A landscape with many valleys, sampled at points; each row gives a point and its height.
From any point a ball rolls to the lowest of the 2 points nearest to it. It stops when none of these is lower. Distance is the straight distance between rows; heights are no part of it.
j882: [ -5  -1 -11  -1  11  13 -17  -8  10  19  21 -17   8   8 -28 -13  -7 -22
   4   3  -7  35   1   1   1 -10  26 -15 -12  -6  -1   6   7 -15  -6  -3]  (h 414)
j28: [  2   8  -5  17  -6  -5   8  19 -19 -15  -8   2 -13  10  24   4 -10  17
  10  10  19 -20  15 -25   5  29  -6  10 -26  15   0  35  12  -1  -8  -1]  (h 306)
j261: [  9  14  11   8  14  -5   2   5   9 -17 -31   9  -2   4  19 -22 -24  16
  15  -1 -14 -14 -13  17  21   6  -2 -14   3 -14 -13  -7  13  21 -13  15]  (h 400)
j592: [ -3  17  15  22  -8   1   2  28   8 -15  -3 -12   8   4  24  -2  18   6
  11  -9  16 -13   0  -6  31  -7 -15 -10  -6  -3 -26   4  -1  13  12  32]  (h 312)
j760: [-15  -2   6  -1  -9   3  -8   4  -5  -8  -2  -1   4  -7  -4  18  28   3
  -3 -30   6  -9 -20  12  10 -13  -3 -15   1  -1  -3   6 -31   8  29  -8]  (h 451)
j611: [ -7   1 -30   1   5   4  12 -16  -6   7  -9  -9  -1   6  -1  -1  -6  22
   1  -2  -9  11 -17   3  -9  -5 -11  -8   3  -5  14  27  -5  -2 -10 -19]  (h 190)
j834: [-10   7 -23  20  -9   3  -2  10  -5   0  13 -20  -5   7  10   4   7  10
   5   0  14  -8  21 -22  -5  -1  -8  -3 -17  17 -12  23   8  -6   1  -3]  (h 331)
j678: [ -7  19 -23  10   4   6   5   1  14   5   1 -11   0 -11  14 -12 -14  18
   7  -2  -8   5   6 -13  11 -11  -9 -24 -13   6  -2  10  10   2  -9  -2]  (h 307)
j239: [ -3 -27 -28  18  -2 -15  -3  13 -26   7   6 -17   8 -10  -9  13  36  13
 -20   1   4 -10  10   6 -12 -18  -7  19  12  14 -11  -3 -15   0  14   4]  (h 406)
j53: [  3  -3 -15  -1   1  -5   3   7 -20 -15 -19  10 -16  10  18   6 -16  32
  11  10  11 -22  11 -13 -13  30  -2  11 -25  23  10  27   1   7  -6 -13]  (h 282)
j589: [  3  14  -6   5  18  -1  -2  -5  13  -9 -18  -3   8  17  12 -32 -23   5
   9  -1 -14  -2 -12  10  18   1  -1 -20   4  -6 -12  -3  21  11  -9   0]  (h 356)
j847: [ -4   3 -13  -1   9   9 -13   1  11   8  13 -22  17 -18 -16   3  12  -7
 -10  -8 -11  14   0   8  11 -20   2 -16   7  -5 -14 -10   7  -8  -8  11]  (h 724)
j268: [  7   8  19  -7  -2  -6   8   2  20  14   6   9  -8 -32   8  -4   3  -9
   1  -9 -11  12  34   0   8 -10   9  11   7  11  -3 -41  -9 -11   0  23]  (h 503)
j105: [-11  -3 -14   5  -4  -1  -4   4  -7  15  16 -11   7 -13  -5  11  10   3
 -13  -9  -1  -1  -2  -4  -3 -10  -4  -1   5   8  -3  -5 -10  -3   9   0]  (h 680)
j24: [ -5   2 -25  28  -8  -4   9  13 -26  -1   4 -18  -7 -14  11  10  14  24
  15   6  18 -12  24 -21  -6  -3 -12   4 -14  17 -15  29   2   5   5   9]  (h 377)
j196: [  8  -5   7  -4   9   6 -26  -4  16   0   2   5   3  22 -14 -30 -13 -24
   3   9  -4  21  15  11   5   3  21  -7 -15   3   0  -7   7  -8   5  -1]  (h 340)
j972: [-14  -1 -25  -9   8  -8   2  -1   3  22  20  -7 -10 -38 -11   4   1   0
  -2 -10 -17  22  24   3 -10 -15   7  -1  -3  12  -2 -29 -10  -7 -17   3]  (h 591)
j674: [  4  -1   7 -11  -4  -4  -6  -1  15   4  -6  12  -8 -14  15 -17 -20  -6
   0   4 -12  -4  30  -2   4  -6   8   4   1  18  -5 -33  -6  -1   7   9]  (h 539)
j35: [  0 -10   3 -14   7   7   3 -11   3  -8 -14   8  16  28  -7   3  -1  -2
   1   3  10 -12 -40  13  -7  10  -4 -12   4 -19  10  21   3  10   9 -28]  (h 618)
j762: [-13  -4   0   3  -7 -11  19  12  -1   4   0   5  -9 -45  16  11   8  15
   4  -9   3 -11  16  -2   2 -20 -11   6   9  14  -6 -24 -19  11  10  15]  (h 622)
j761: [ 19   4  32   0  -9   0   3  -3  10  -6  -8  14   0 -14  -1  -5   3 -13
  -2  -1  -9  -8   2   8   6  -4  -1   7  16  -6  -6 -37   7   0  -4  20]  (h 344)
j409: [ 11  -4  15  -9   1   4  -8  -1   2 -13 -11  15  -3  25   4  -7  -6  -6
  -7  11   7 -23  -8   5 -10  21   0   3   1   1   0  -9  14  11  13 -12]  (h 482)
j770: [ -6   0   6  -3  -4   7 -10   3   2  -5   5  -2  13   5  -6  14  14  -4
  -2 -17   6  -8 -34  11   3  -6  -3 -16  -1 -14   6  12 -10  16  17 -14]  (h 413)
j595: [ -2  26  31  12 -10  12  22   5   6 -10  16  -4  -1  -2   4  18   2  -7
  13 -17   8   1 -12 -22  11  13   3  -4  -6 -19   4  15   5  -1 -17   6]  (h 672)
j304: [ -4   0  18  -2  -6  21 -22   3  15   5  -1   7  12   0  -6 -12 -26 -39
  16  -7  13   9 -12 -14  -2   2  35 -14 -23 -15   0 -13 -13  -3  14 -17]  (h 673)
j940: [  3 -10   4  -7   7  -1  -5   7  -1 -19 -24  15  14  27   9  -7   6  11
 -18  -4   6 -26 -34  14   4   8  -9   2   6  -8  10   5 -15  14  33 -23]  (h 582)
j676: [  3 -14 -27  -6   2 -17  -3  -2  -6   5 -12   3   5  -5   8 -10   6  16
 -30   1 -21   5   4   4  -1 -25 -10  23  26   0   3 -25 -18   0   3 -15]  (h 488)
j19: [  7  16  34  -3  -2  17   0  -1  10   5  16  -7   0 -19 -17   0  -2 -34
   4 -13   3  18  -9   2   0   9  25  -3   5 -28   0 -18   1 -14  -9  18]  (h 586)
j874: [ -7  -4   8   1  -9   6  -9  -6  -1   7  10   6  -9  11  -8   7  -7 -10
   5   4  11   2  13  -9  -8  12   5   4 -22  19  10   9   5  -7   4  -6]  (h 702)
j757: [-16   7 -16   3 -10   9  -6   4  -5  14  24 -18  -2   7 -12   9   5 -10
  -5  -7  14   2  -4 -16 -10   3   5  -8 -22  -2   5  20   5  -3   2 -15]  (h 326)
j569: [ -7 -11 -28  25  -7  -4  -1  11 -24   8  15 -22   3  -9 -10  16  30  21
  -8   3  12  -2  13   3  -4 -13  -6   2   3  11 -18  15   0   3   9  15]  (h 352)
j613: [ -7 -20 -28 -21   8 -11   3 -20  -7  15  -8  15 -16   6  -6   0 -10   5
   2   2 -11  18  14   8 -22  -5  -6  20  -1  14  25  -1 -24  -3 -11 -30]  (h 127)
j635: [  0   1  -7   8  -5  -3 -11  17   7  -6  -4  -8  18  17  12  -8  22   8
 -19  -8   6 -10 -12   4  14 -14 -11  -3  12   3 -16 -10 -12   4  35  -1]  (h 495)
j556: [ -4  10  17  18 -14  -1  17  14  -4  -7  10  -7  -9  -5  19  22   8   5
  13  -9  22 -13   8 -29   3   6 -10  12 -11   4  -5   8  -4   2   1  18]  (h 410)
j857: [  3  12   5   6   4   7  -5  -4  20   2   1 -12   9 -18  -9  -9   3 -10
   2  -9 -10   6  -4  18  17 -12   6 -21  11 -19 -15 -16  17  -5  -7  15]  (h 753)
j139: [ -3  31  31  16   0  15  16   6  14 -15   4  -5   2  10   2  -1  -1 -11
  18 -15  10  -3 -22  -4  18   9   0 -10   2 -27  -3   3  16   8 -16   2]  (h 657)
j121: [ 13  22  13  13   0  -4  10   6  -2  -4  12  -8  -7  14   0 -19   8   9
   5  16   7   5  13   1  10  11   3   9   6   3 -12  14  32  -3  -4  34]  (h 324)
j32: [ -3  -3   9  -7   6  14   8 -14   1  -9  -6   9   9  13  -4  13 -15  -6
  16  -5   6  -3 -35   8  -2  10   4 -18  -5 -20   9  19  10  10 -17 -18]  (h 628)
j559: [ -2 -28  12 -22   0   1 -17 -11 -12   6   8   6   1   6 -26  17   6 -23
  -5   2  -3  -3 -11   9 -17  -1   9   8   4 -11  22 -11  -1  -6   2 -23]  (h 419)
j374: [ 16  21  37  10 -11   4   3   8  24   2   5  -4  10 -16   5 -11   4 -14
  -1 -12   9  -6  10   1  14  -7   1   0  17 -12 -15 -24   3  -7   2  34]  (h 426)
j742: [  0  -2  -7 -11  10   3  -3  -6 -12  -6  -2  -4   0  36  -7  -5  15   4
   5  23   6  -7 -15  20  -9  17  -6  -5   9 -14   1  25  23   7  -4  -9]  (h 448)
j478: [ -1 -11   8 -13  -2  12 -14  -8  20   3 -12  11   6   8   1 -19 -33 -26
   1  -2  -3   5  -8  -2  -3   5  18  -8 -12  -4   5 -17 -14   0  14 -22]  (h 685)
j270: [  5   2 -26   1   1   2  -1   0  -3   4   0  -5   1  26   8 -17   3  11
 -19   4   7  -4 -19 -14  -9   8  -7   9  -5   5  11  16   1  -3  16 -22]  (h 323)
j700: [ -2 -18   4 -17   5   1 -20  -9   3  11   5   5   2 -13 -23   8  -2 -23
  -5   5 -21  14  15   8  -8  -7  15   8   2   1  10 -23  -9 -10 -12  -5]  (h 540)
j612: [  6  10  33   9  -6  -3  23  17 -15 -26  -6   8   2   7   8  17  17  15
   9   6  25 -25 -18   0   5  23  -6  10   6 -10  -1  15   5  15   6  15]  (h 505)
j99: [ -3  -2   1   5  -8  -7   5  16  -3 -13 -17   4   0  -7  27   4  -6  22
   0  -1  10 -30   3 -12   1   4 -12   0 -13  12   1   0 -12  12  20 -13]  (h 570)
j603: [  0 -12 -27   6   5 -12  -6   8  -8  -4  -5  -8  14  -8  -6   4  27   9
 -28   3 -17   0  -2   8   4 -23  -9  15  24   7  -4 -13 -12  -1   8  -5]  (h 458)
j456: [-11   5 -18   3 -10  10  -6   7  12  15  14 -13  -1  17   7 -14 -16  -7
 -16 -14  10   7  -3 -31  -6  -5   3   7 -18   7   9   9  -8 -13  20 -27]  (h 388)
j444: [ -5  13  33  12 -13   4  11  16  15 -14  -6   7   6  -7  24   9  -1   0
   9 -20  14 -25  -7  -9  14  -4 -10  -4  -9  -6  -4  -9 -13  13  12  13]  (h 292)
j621: [  4  -4  -2  -4  -3  -4  -8   8  -1 -10 -10   4  16  27   0 -17  21   4
 -21 -10   1 -13 -29  14  11 -10  -9   0  16  -8  -4   0 -19   9  46 -11]  (h 547)
j730: [ -4   6  20  -3 -12  13 -13   5  23  21  17   1  -1 -10   2  -7 -11 -27
   4 -12   9  10  21 -23   3   2   8  -3 -16   3  -4 -19  -9  -9   3  12]  (h 487)
j338: [  4  -9 -11  -7   3 -15   1  -7  -6  -1 -12  14 -20   1   6  -3 -16  18
   3  15  -7   8  21   7  -3   9  -1   5  -1  26   8   4   3   1 -13   2]  (h 492)
j426: [ -1   3  23  -7   0  18 -14  -5  22   5  -1  11  -3 -14 -12  -9 -29 -42
  21  -7   7  25   2  -4   5   1  38 -15 -21 -15  -3 -12 -14  -7   1   6]  (h 658)
j483: [  3  10   7   6 -10   4  -5  17   5   0   5  -8  14  -4   8  -3  21  -2
  -7  -2   8  -7   2   2  15 -15  -8  -8   7   1 -21 -10   5   8  15  22]  (h 417)
j884: [  8 -13   7 -19   4  15 -20   0   8   2   3  -3  17  15 -18 -14   2 -29
  -8  10  -4   2 -19  13  -8  -2  13  -8   9 -23   2 -19   2   0   6 -17]  (h 261)
j965: [  4  -9  -8  -1   3  -7   3  -1 -23 -14  -4  -1  -1  14  -8  13  14  17
   0  16   1 -14  -8  15  -4   9 -10  -4   8  -7   0  21  16   9   0  10]  (h 467)
j733: [ -2  20   3  16  -6   4  14  14  -2 -18   5  -5   0  12  23   7  -3   5
  16   0   9 -12   4 -20  19  15  -9  -1 -20   3  -4  23  19   2 -15   1]  (h 337)
j921: [ -9 -16 -16   6  -1 -15   8  -6 -31   1   0   0  -8 -12  -9  24  14  18
   0   6   6 -15  -1   4 -14  -2 -12   3   4  14   4  11  -9   6   0  -6]  (h 445)
j182: [ -4   1  -3  -7   2   0  -7  -4  12   9  -2   7  -2 -10  13  -5 -15   2
  -5   0  -5  -2  10  -1  -3 -10  -4 -10   0  15   1 -16  -8   0   8  -4]  (h 566)
j226: [ 10   4  35 -10 -12   8   3  -6   1  -5   4  10  -3 -11 -15  20  -5 -16
   4  -8   8  -4 -16   1 -10   5   5   0   1 -15   8  -9  -1   1   1   2]  (h 491)
j141: [ -5  16  19   3   7  13  15   3  -1 -16  -5   6   4  13   4   2  -4   4
  18  -2   7  -5 -28   4  13  14  -2 -19  -5 -19   2  23  24  16 -22   0]  (h 639)
j151: [  4  -4  -6  -5   7   9  -8 -11  -1  -7  10   0  -2  32 -12 -10   0  -2
   8  17   2  10   2   7  -4  22   3  -9  -8   3   0  31  28  -2  -6  -6]  (h 430)
j377: [ 13  -3  -5   3  14 -14  -7   6  -4 -11  -7  -8  10   4  -7  -2  22   3
 -12  24 -14  -2   4  23  10  -8  -9   5  27  -3 -20 -11  26   3 -10  19]  (h 626)
j427: [  4   3 -27   7  -4   8  -2   2   1  18   6  -2  -8  22   7 -22 -13   6
 -20   1   4   5   4 -18  -8  -2  -5  16  -7  18   8  14 -11 -12  22 -23]  (h 358)
j620: [-12  -9 -16  -5  -2   6  -2  -7   1  21  20 -15   3   2 -16   0  -5 -17
  -7  -7   2  15 -22 -10 -14  -2   8  -9 -11  -6  12   9 -10  -8   2 -26]  (h 294)
j578: [-16 -16 -12 -27   4  -4 -13   0   7  19  10  11  -7 -29 -19   1  -5 -17
  -5  -2 -21  24  24   5  -8 -11  23  12   0   1  21 -37 -26  -7 -12 -15]  (h 552)
j541: [  5  -6  -6 -16  14 -22   9 -12 -17  -9 -32  13  -9  -2  18   4 -16  22
  13  15 -19   1  12  15  -2   5  -6   3  10   2   3   1   3   6 -26   9]  (h 507)
j475: [  4  20  29  -1  -9  12  13  -4  14   2   1   7   0 -31  -1   2  -8 -15
  11 -26  -3  12 -12   2   9   2  10 -14   6 -28   3 -23  -5  -7 -15  12]  (h 612)
j797: [  9   9  38  11  -4  -3  22  18  -3 -20 -12  13  -3  14  28   1   0   6
   9   5  20 -27  -7 -17   5  23  -9  15  -2   0  -3   3   1   8   7  11]  (h 527)
j347: [ -7 -17 -12 -16   1  14  -5 -15   5  14   4  -9  10   5 -22  -2  -4 -19
  -5  -6 -11  19 -33   1 -15 -12  13 -12   3 -25   9   9  -9  -8  -4 -18]  (h 260)
j538: [-15  -8  -1  -3  -2   6   2 -11  -8   4   3  -2  13  -1 -17  25   0   2
   3 -16   8  -8 -34  -5  -5  -3  -2 -13  -6 -13  17  20  -9  11   4 -23]  (h 382)
j809: [-17  13  23   9 -19  13   7  11  12  -4   5   0   6 -18   9  20   2 -14
  11 -32  14 -10 -14 -18   6  -5  -8 -11 -15 -14  -2  -4 -18   6   8   3]  (h 357)
j496: [-13 -11 -35   0   4  -7  14 -26 -14  19   4  -6 -10   5  -9   9  -6  18
  -7  -6  -2  10 -15   0 -25  -3 -15   6  -1   1  21  25 -18  -4  -6 -27]  (h 139)
j161: [  4  -1 -23   7   5  -2  -2  15 -13 -10  -8 -11  11  19   9 -13  10  22
 -10  10   6 -15 -12  -1   2   4 -13   3   5   8 -11  22   3   3  19  -5]  (h 272)
j532: [ -5   4 -35   5   2   2  -9 -12   1  11  11  -5 -13  16  -4 -10 -13  13
  -4   3  -2  18  19  -9 -10   0   0   6 -12  22   6  22  -3  -8  -4 -16]  (h 390)
j480: [  6 -13   2 -13  -6   6 -16  -1  20   9  -8   8  11  17   3 -27 -21 -17
 -24  -3  -4 -13 -16  -7  -9  -4   7   3   0  -4   7 -22 -14   1  33 -26]  (h 700)
j56: [  7 -11 -30 -11   5  -8  -1  -9   3  17   0  13 -10  10   7 -28 -14   8
 -27  11 -22  20   8   0  -4 -18  -2  27  19   5  12 -17 -20 -12   0 -22]  (h 444)
j26: [ -8 -15   2 -10  -4   1  -5 -12 -15   4   1   1   2  -7 -21  28   5 -12
  -2  -8  -3  -7 -18   8 -16  -4  -5  -8   4  -9  18   2  -5   3  -3 -17]  (h 404)
j31: [  3   1 -30  17  -5  -1  -2  11 -10   4   8 -22   2   6   2 -10  16  18
  -8  10   7  -6   9  -8  -5  -6 -11   1  -3  16 -12  14   9  -8  12   4]  (h 276)
j999: [ -9 -11 -17  -2  -3   2 -16  14   3  24  20 -23  19 -11 -17   5  19 -12
 -24 -12 -11   4   0   4   0 -22   7  -3   1  -4  -4 -20 -11 -11   4   4]  (h 701)
j865: [  5  26  23  30  -7  -3  26  13  -2 -14   8 -11  -5   2  27   5   7  11
  18  -2  12  -6   4 -26  19  15  -7   6  -6   0  -3  20   8  -1 -12  19]  (h 372)
j337: [-16  -8  -8   8 -12  -8  -1  15  -1  16  11  -9   5 -34   0  22  24   6
  -6 -15   6  -6  12  -1  -5 -21  -7   0   2   8 -14 -19 -23   6  10  18]  (h 655)
j413: [  4   3  14 -10   5  16 -14   0  12  -2   1   9   0  27 -15 -18  -4 -30
   2  10   5   3  -2  12  -2   9  14 -11  -3  -7  -3  -2  15   2   7  -8]  (h 303)
j327: [-14 -13 -35  -6  11  -3   0 -25 -10  22   8   1 -13   1 -26  10  -5   2
   0   0 -11  24   6   5 -21  -3   3   4  -1   9  19  13 -12  -8 -18 -22]  (h 83)
j391: [  8  -9 -12   3  -3 -18  -2  10  -9   1 -11   8 -14 -13  19  -8  -6  18
   2  18   2   0  43  -4   0   2   0  19   3  30  -7  -9   6  -6   4  11]  (h 464)
j729: [-20   4 -11   6  -9   9   1  -1 -13  -2  17 -13   5   3 -14  23  10   0
   3 -11  18 -15 -19 -13 -12   6  -5  -8 -21   0  10  27  -1  11   3 -21]  (h 355)
j118: [ 12  -7  19 -15   4  -2  -5 -10  15  -8 -17  26  -6 -15   2 -11 -22 -16
   2  -1 -13  -5   4  12   4  -2   4  -3  12  -9   4 -35  -1   0 -10  -3]  (h 270)
j790: [-10   5 -13 -10   7  -9   9  -4  11   1   4  -2  -2 -32   5   0  -5   8
   3  -6 -21   7  12   9   0 -17  -6 -11  10   3  -1 -23  -4   0  -8   4]  (h 597)
j5: [-19   1  10   1  -9   3   7   3  -3  -1  -1   1   0 -21   2  29   0   8
   6 -21   1  -9 -15  -2   4  -7  -9 -21  -7   0   6  -4 -21  11  14  -8]  (h 408)
j545: [  8  -1  23 -12   1  14  -6 -14   1   4  19  -2  -6 -17 -37  14   4 -35
  11  -7  -2  27  -4   9  -4   5  29  -1   1 -21   7  -3   1 -17 -22  10]  (h 568)
j397: [  1   0 -21   3   2   0 -14  -5  -9   4  11  -3  -3  33  -8 -12   3   4
  -5  17  10  11  14   2  -8  14   6   3 -14  21   6  30  15 -10   2  -8]  (h 415)
j794: [ -9  10  12  -1 -10  16 -16  11  16   7  13  -9   5   1  -1   4  -4 -17
   0  -8  10  -7   1 -16   0   3   2 -14 -15  -4  -7  -8   0  -1   4   0]  (h 457)
j795: [ 15   6  -9  12   2  -9  -5  15   4   9   0 -12   6  -7  17 -21   3  12
   1  16  -1  -2  30  -4  16 -12  -3   3   2  16 -26  -7  23   1   5  31]  (h 359)
j596: [ 15   5  27  -6   8   9   5 -17   2  -8  14   5  -5   4 -22   1   9 -20
  10   6  -2  17  -7  13  -3  12  15  -1   9 -17   2   3  22 -12 -21  15]  (h 551)
j244: [  2   5 -14   2   9   2  -3   0  10  -1  -9  -4   3  25  15 -19 -19   6
   2   2  -4   3 -14   0   7   5  -2 -15  -5  -2  -2  18  14   1  -4 -13]  (h 289)
j971: [ 13   2   2   5  -1  -8  -7   3   1   6   0   4  -5   1  12 -13   0   3
   2  13  -2   4  41   1   8   3  -1  13  -2  31 -15 -15  14  -9   7  27]  (h 428)
j454: [ 15   8  18   3  11  -7  17   8  -9 -22 -31  11  -5   5  11  -6 -17  25
  13   8 -12 -14 -19  21  14  16  -3  -2  19 -17 -14   1  14  17 -18  25]  (h 453)
j203: [  9  16  21   1  -6   0  21  -4  11   6   7   7 -10 -34   7   8  -1   0
   8  -8  -6  12  13  -8   5   0   3   6   9   7   3 -17  -6  -8  -6  23]  (h 471)
j167: [  5 -15   5  -6  -7  -2 -13   5  -1  -4  -4   7   5  18   2  -1   8  -4
 -19   7   9 -33  -8   3 -19   1  -2  12  11   9   0 -12  -6   2  30 -14]  (h 456)
j488: [  0   3 -31  -4  10   2   9  -4  -4  -2 -15  -6   8  25  13 -21 -17  24
  -6   0  -7  11 -28   2   5   4  -9  -9   3 -10   4  35   7  -4  -5 -19]  (h 243)
j856: [ 14  26  30  13   1  -6  21  -8  16  -3  19  -9 -11 -20   6   4   0  -1
  14 -14   3  21  14 -19  -4  17   7  10  12  10   3   6  -6 -17 -13  20]  (h 435)
j490: [ -4  -8   0   3  -4  -8   3   0 -25  -8   6   1   4   1 -12  24  26  18
  -4  -1  25 -28 -15   4  -8   1 -13   7   0   6   3  17  -8   9  19  -9]  (h 466)
j383: [  7 -11  13 -10   7  -7  -3 -15   8  -7 -20  29  -8   9   5  -4 -27  -9
   4   8  -7   1   5   5  -1  17   9   4  -3   9  10 -10  -2   3  -6  -6]  (h 207)
j773: [ 14  -7 -32   1   4 -14  -2  13 -18 -11 -25  -1  -1  13  21 -22  -8  35
 -14  16  -3 -12 -10   0  -4   9  -7  17   0   7  -3  18  -4   2  20  -4]  (h 210)
j771: [ -6 -18  -8 -22   5  -3   0 -17  10   5 -13  28 -13   6   3 -11 -23  -1
   4   0  -9   9  11  -1 -17   1   3   5   0  12  24  -9 -18  -1   2 -24]  (h 162)
j812: [  9  33  27  15  -2  -2  21  -3   7  -7  19  -8   1   5  -1  -6  12   0
   7  -4   4  18   7  -8   4  11   4   5  13  -1  -7  11  16 -12 -10  32]  (h 387)
j977: [-13   5 -11  -1 -13   7 -13  10  20  17  18 -15   3  -5  14  -4  -9 -13
  -3 -10   9  -4   4 -31  -5  -8  -4  -6 -24   4  -3  -1  -9  -1  14 -15]  (h 423)
j776: [ 12   7   2  10  -2  -1   4   5  -2   0  14 -14   0  -1  -3  -8  25   1
  -6  18   2  -1  23   5   5   1   0   9  11   5 -24  -2  29  -6  -1  36]  (h 236)
j866: [  9  -9 -13  -6  12   9 -16 -15  10   9  11  -6   6  26 -17 -18  -3 -20
  -9  10 -14  25   1  10  -2   0  16  -2   3  -6   2   0  11 -12  -4 -11]  (h 380)
j219: [ -6  10  16  20  -9  -4  11  27  16 -13 -12   2   0  -5  47   2   6  13
  13 -13  15 -21  10 -20  26  -7 -15   0 -15  -6 -17  -6 -14  14  17  21]  (h 176)
j175: [  1 -15  -3 -19   1  13 -21  -5   3   5  -3  -4  14  -7 -25  -2   1 -26
  -9  -7 -10  15 -24  16  -9 -13  22  -9  12 -29   2 -15  -5 -10  -8 -15]  (h 211)
j743: [ -3   7  14   9  -3  -5  11  18   0 -15 -16  10  -3   9  39  -1 -17   9
   3  -3  12 -31  -3 -16  15  16  -7   2 -21   2   0   6   0   9   3  -3]  (h 548)
j388: [  1  -5   9  10  -4  -4  11  11 -32 -17  -1   2  -1   7  -1  20  23  21
   7  14  24 -25  -8   2   2  16 -10  10  -6   3  -2  27  10  11  13   4]  (h 485)
j952: [  9 -16 -19 -14   9   1 -14 -17  11  21  -2   5   3  21  -6 -22 -15 -12
 -19   5 -17  24  -3  -1  -6  -8   9  14   6  -2  11  -8 -11 -15   1 -23]  (h 412)
j898: [ -7  -6  11 -16   2   0  -3  -9   7  14   4   9  -8 -24 -21  14  -8 -17
   6  -8  -4  13   6   3  -6  -5  17  -4 -12   0  13 -13  -8  -8  -8  -2]  (h 528)
j212: [ -9 -21 -19 -12   9  -9  -3 -24 -15   7  -2  -5  -2  -3 -23  19  15  -9
  -4  10 -22  23   6  10 -12  -5  -4   7  15  -9   7   0   1 -11 -36  -8]  (h 576)
j951: [  3 -10 -12 -16  10 -14   2 -12 -12 -10 -21   6   4   4   4   6   1   8
   2  11 -18   1  -4  19   0  -4 -17   0  16  -4   3   1   5   3 -19  -2]  (h 521)
j734: [ -6  16  20   5  -6   5  20 -10  -2  -3   9   2  -9  -6   1  21  -7   5
  11  -6   6   4   2 -13   2  10  -1  -4 -15   0  10  18   6  -6 -16   7]  (h 683)
j286: [ 11   2   7  -3   0   9 -17   8   7  14  21  -6   8   9 -11 -11  15 -18
  -8  17  -1   2  19   4   2  -1  12   4  -1   7 -13 -21  16 -10   5  14]  (h 664)
j615: [  7  -9 -11   2   6  -3 -16  -1  -1   4   8  -6  13  16 -11  -9  19  -7
 -16  20 -13   3  18  14   2  -8   1   2  11   9 -12 -10  18  -9  -6   4]  (h 649)
j37: [  1  16 -12  13   8  -6   4  10  -1  -9 -13  -6  -1 -10  23  -7 -14  27
  10   3  -3  -1   5  -3  18  -2 -10 -14  -5   5 -13   8  10   5  -4  10]  (h 222)
j117: [ -1 -15  17  -4   2   1 -15  -7   6   2   7  27  -7  14 -21   3 -15 -24
   6  15   7  24  18   9  -6   8  12   8 -14  18  11   3  -2  -9   5   4]  (h 710)
j647: [  5  28  25   7 -10   5   0   3  27  12  13  -6   3 -20  20  -5  -3 -18
   3 -14   9   8  17 -19  17  -8   6   0  -3  -4 -12 -20  -5  -2  -1  32]  (h 490)
j204: [-11  11 -10  -1   1   9  -5 -12  14  11  15 -13   0  -2  -6  -3 -15  -3
   7  -5  -7  19   3  -8   0  -7   5 -20 -13   5  -2   8   9  -4  -6  -2]  (h 370)
j887: [  0   2  28   7 -14 -10  21   8 -12  -6   5   6  -6 -26   6  29  14  12
   6  -9  18 -16   0 -12  -6  -4 -11  11   4  10   0   1 -12   4  10  17]  (h 443)
j124: [  6 -11 -30   0   2  -8  -1  15 -23  -7 -24   0 -10   4  16  -6  -5  32
  -7  17  12 -22  10  -7 -15  16  -6  24  -3  23   3  21  -1   5   9 -17]  (h 255)
j230: [  3  -8 -19   6   8 -17  13  -7 -27  -4  -9  -1 -11 -15  -4  10   7  23
  11  20 -16   3  16   8  -1  -2 -11   6  10   4  -1   8  16   2 -20  19]  (h 581)
j285: [ -9   3  -1  -4   7   7  -1   8   5 -19 -19   5  15  43   6 -16   8   6
  -3  -1   9 -17 -41  15  10  12  -6 -15   6 -19   2  18   0  20  18 -26]  (h 603)
j231: [ 14  -1  -6   4  11 -14   8  -1 -15 -10  -9  -9  -1 -22  -9   8  16  16
  -2  17 -18   4  11  16  12 -10  -9   8  16  -2 -15  -8  19  -3 -21  29]  (h 601)
j888: [ -8  -1  -9  22 -10  -8  18   3 -23   6   7  -6 -16 -21   1  24  14  16
   5   0  19 -12  19 -14  -7  -2 -13  11 -11  20   0  15  -9   7   3  10]  (h 416)
j823: [ 8  6 18  4 -4  3  5 -4 -9 -5  8  0 -8  8  1 11 -3 -2  5  6  9 -5  3 -8
 -1 13 -5 -1 -7  4 -3  6 12  4 -2  8]  (h 693)
j240: [ 21  13  25  -1  11  -4  13 -20   4 -12 -11  14  -8   6  -6 -11  -5  -8
   8   2 -11  21   0  17  10  14   9   8  19  -9   3   2  15  -4 -28  25]  (h 526)
j436: [  4  13  29  -7  -3  12   1  -8  31   6  -2  10 -10 -29  -8 -10 -26 -31
  17 -16  -3  23  10   0   8  -3  24  -4  -3 -16   4 -23 -12  -8 -10  10]  (h 640)
j495: [  5  10   0   9  10 -11   6  18  -2 -23 -31   5   0 -10  29 -16 -15  37
  12   1 -10 -14  -9   8  23   6  -8 -14  -3  -2 -17   2  -4  22  -4  10]  (h 320)
j579: [  0 -19 -10 -18   9 -14 -10 -18 -14  -1 -20   3   2   0 -14  10  13 -11
 -14   7 -23  10   3   7 -13 -16 -11  18  21 -10   8 -19  -3  -2 -24 -20]  (h 589)
j242: [-11 -11  -6  -4  -8 -13  15  10  -7  -2  -8  13 -12 -27  19  11  -3  26
   4  -2   4 -17  19  -7  -9  -7 -12   4  -1  20   0 -13 -19  15  15  -2]  (h 596)
j446: [ -6 -10 -28  -4  10 -11   3 -23 -16   7  -1  -6  -5  -7 -12  10   7   9
  -3  11 -24  23  23  14  -4  -7  -6   1   5  10   1   7  10  -9 -27   2]  (h 560)
j629: [-13 -13 -35 -12  13 -11   0  -5   2  19  12   1 -11 -17  -8  -6  -4  -5
 -10  -3 -23  21  17   3 -16 -18   8  11   5   8  16 -23 -24  -9  -9 -23]  (h 567)
j234: [ 13   5  20   2  11  -5  10  -6 -11 -21 -16   9  -2   9  -1  -1   2   1
   4   5  -8  -2 -13  22  10   5  -7   0  27 -26  -1  -2  17   8 -20  21]  (h 493)
j216: [  5 -10  -6  -8  13  -9  -3 -19  -9  -4 -14   6  -5  13 -12  -1   3   0
   6  15 -23  19  15  20   4   5  -3   7  11   2   5   7  23  -7 -31  15]  (h 541)
j420: [ -8  -8  14 -10 -10  15  -7  -6  12   0   1  11   5 -18  -9  10 -20 -19
   5  -9   1  -8 -15  -4  -9   2  13 -11  -4 -16   8 -13  -5   0  -1 -10]  (h 509)
j218: [ -2   0  25  -1  -6   1  11  -1 -11  -8   3   7   2 -16 -14  31  17  -3
   1  -9   6 -12 -10   9  -4  -1  -6   1   9  -8   6  -5  -4   6   0  16]  (h 470)
j880: [  2 -20  -3 -15  -1  -1 -16  -2  -6  12  12  -1   8  16 -17  -1  14 -16
 -23   9  -1 -10 -13   3 -22   1   2  15   6  -1  10  -4  -8  -8  15 -24]  (h 433)

For each start below, name the point where the ball stops.
j790: j776
j874: j219
j647: j327
j972: j773
j742: j773
j579: j776
j216: j776
